Each row is a point on a landscape with many valleys, with its height.
From any point a ball rolls to the lowest of the 3 points nearest to it. It stops when none of these is lower. Distance is the straight distance between rows; heights are no part of it.
lok: [ 10   4 -23   9 -14 -10  16  32 -34 -11  34]  height 61.1
ginen: [-25  30  13   9  22   8  10 -23   6 -40  34]  height 40.1
Muz: [ -5   5  26  -3   9   2 -21 -24  31   7 -19]  height 35.7
tuz: [ 19   5 -14  11  -8  -7   5   5 -31  -7  32]  height 52.7
pazi: [  8  20  20  11   7  -2 -19 -17   9   1   9]  height 25.7
kop: [  4  32  29  25  -4   4 -18 -19   8  -2  21]  height 29.4
lemam: [  7 -18  -3  -9   3   1  -5 -10   4  14 -21]  height 39.5
dil: [-18 -29 -14 -13   1   8  10   5  -6  27 -47]  height 30.5
zeduz: [-16   4 -14 -26  13 -17  20  29  26  -9 -11]  height 58.1
Siluf: [  0   6  10 -10  16  -1 -15 -12  22  -2   4]  height 16.4
Doni: [-13 -20 -14 -20  -2   0  17  15  17  11 -31]  height 49.7
bomor: [ -8  -9  22   1   4   4 -18 -29  31  23 -36]  height 53.3
purel: [-12 -31  -8 -18   7   0   8  -1  14  18 -33]  height 60.9
vimo: [ -8 -14 -14 -27   1  -6  14  26   9   9 -20]  height 54.4
gil: [  4  16  22   7   5   2 -23 -20  19   1  -1]  height 21.0
Zap: [ -1  29  19  17   9  -2  -7 -21  -1 -19  30]  height 32.8
paz: [-16  19  10 -19  31   0  -7 -12  29 -17   3]  height 33.2
fofe: [ -4 -32  -1   2  -6  13  -7 -17  -2  22 -37]  height 49.3
salar: [ 14   5  22   9  -7   3 -27 -17  15  15 -12]  height 5.1
kelef: [ -5   9 -15   0  -2 -16  24  32 -14 -17  26]  height 50.6
Sor: [ -2 -19 -15 -17  -9   0  14  21   1   9 -11]  height 57.9
kod: [  1  -6   3 -16  16  -3  -3  -7  27  -1 -19]  height 42.9
zalal: [ 18 -28 -15   7 -17  21  -8   2 -35  11 -12]  height 70.6
zeg: [ 10 -19  11   0  -6   3 -15 -12   1  16 -20]  height 54.5
rul: [-16 -12 -12 -24 -13  -5  14  46   2   0 -27]  height 57.7
Kog: [ 18 -13 -12  -1  -8  -1  -1   8 -17   8   5]  height 61.3
sota: [ 25   2  11  13 -19   4 -17 -15 -17  10   8]  height 49.0
Lonos: [  6   8   3   4  12  -8  -1  -4   1 -10  20]  height 30.6
zelu: [-18 -35 -24  -5  -6  17   3   3 -19  20 -51]  height 21.2
Lom: [ -4  25  20   0  19   4 -18 -18  23  -9   8]  height 29.3
rodu: [  3 -23 -25  -9 -15  16  10  18 -25  11 -26]  height 66.5
Moli: [  8  11  -5  18   7  -5  10  -2 -16 -14  35]  height 35.0
venez: [  7 -20 -14 -12  -7   2   9  10 -11  13  -6]  height 54.0
losi: [ 15  30  23  28 -22   4 -25 -14   2  15   8]  height 32.6
kadal: [ 10  41  25  39 -18   3 -19 -20   1   6  26]  height 31.6
nar: [-10  14  13 -17  25   0 -14 -18  34  -6  -8]  height 16.1
Nubi: [  1  15  -4  22   5  -8  30   4 -16 -28  48]  height 2.5
did: [ -1  21  -3  13  15  -5  19  -6  -6 -29  35]  height 18.1
Zogeb: [-21  25   2  -6  26  -4  11 -10  14 -29  20]  height 45.2
Voru: [  7 -15 -26 -10 -16   7   8  31 -29   1  -5]  height 64.1
sazu: [  3   6 -12   1   9 -14   9   9  -7  -6  24]  height 39.9
mipor: [ 11   2 -13   3  -1  -8   8  10 -12  -7  26]  height 37.0
roro: [-11   8  -9 -13  12 -14  16  21  16  -9   1]  height 59.6
tir: [ 16  18  11  27 -18  -4 -15 -12 -15  -8  27]  height 36.3
nul: [-17 -30 -18 -18  -9   6  15  23   2  14 -40]  height 43.3
radu: [ -4  -5 -17 -15 -25  -6  12  46 -14   2  -8]  height 60.8
gita: [-19  30  14  18  16   9  21 -20  -5 -42  42]  height 35.1
malu: [ 18 -16 -19   1 -21  18  -6  13 -41   6  -1]  height 67.7
rete: [-16 -40 -15  -5  -2  13   4  -8 -15  28 -50]  height 8.5
Lede: [ -5  31  22  32   3   0   5 -22 -10 -29  44]  height 36.9
sika: [  2 -13  16   2  -4   7 -14 -19  15  22 -23]  height 39.2
keve: [ 12  24  21  19  -6   0 -24 -16   5   0  11]  height 28.6
femek: [ 14  -7   7   5  -2  -3 -12  -9   0   4   5]  height 32.7
Rak: [ 15   2   0   6  -1  -7  -4  -5 -12  -4  23]  height 14.5
Zikik: [-11  -8  -4 -25  16  -3  10   6  34   6 -19]  height 56.2
Vus: [-13   4 -16  -8 -15 -16  17  58 -11 -14   4]  height 64.4
Tidod: [  9 -22   0  -5  -7   2  -5  -8  -8  13 -13]  height 38.2
Nedub: [  7 -15   2  -8   3  -6  -1  -2   6   5  -4]  height 3.4

For each start below, name the point where the ball stops.
sazu => Rak
kelef => Rak
lok => Rak
Sor => rete
rodu => Nedub
Lede => Nubi
rul => rete
zeduz => rete
purel => rete
gita => Nubi
Lom => nar
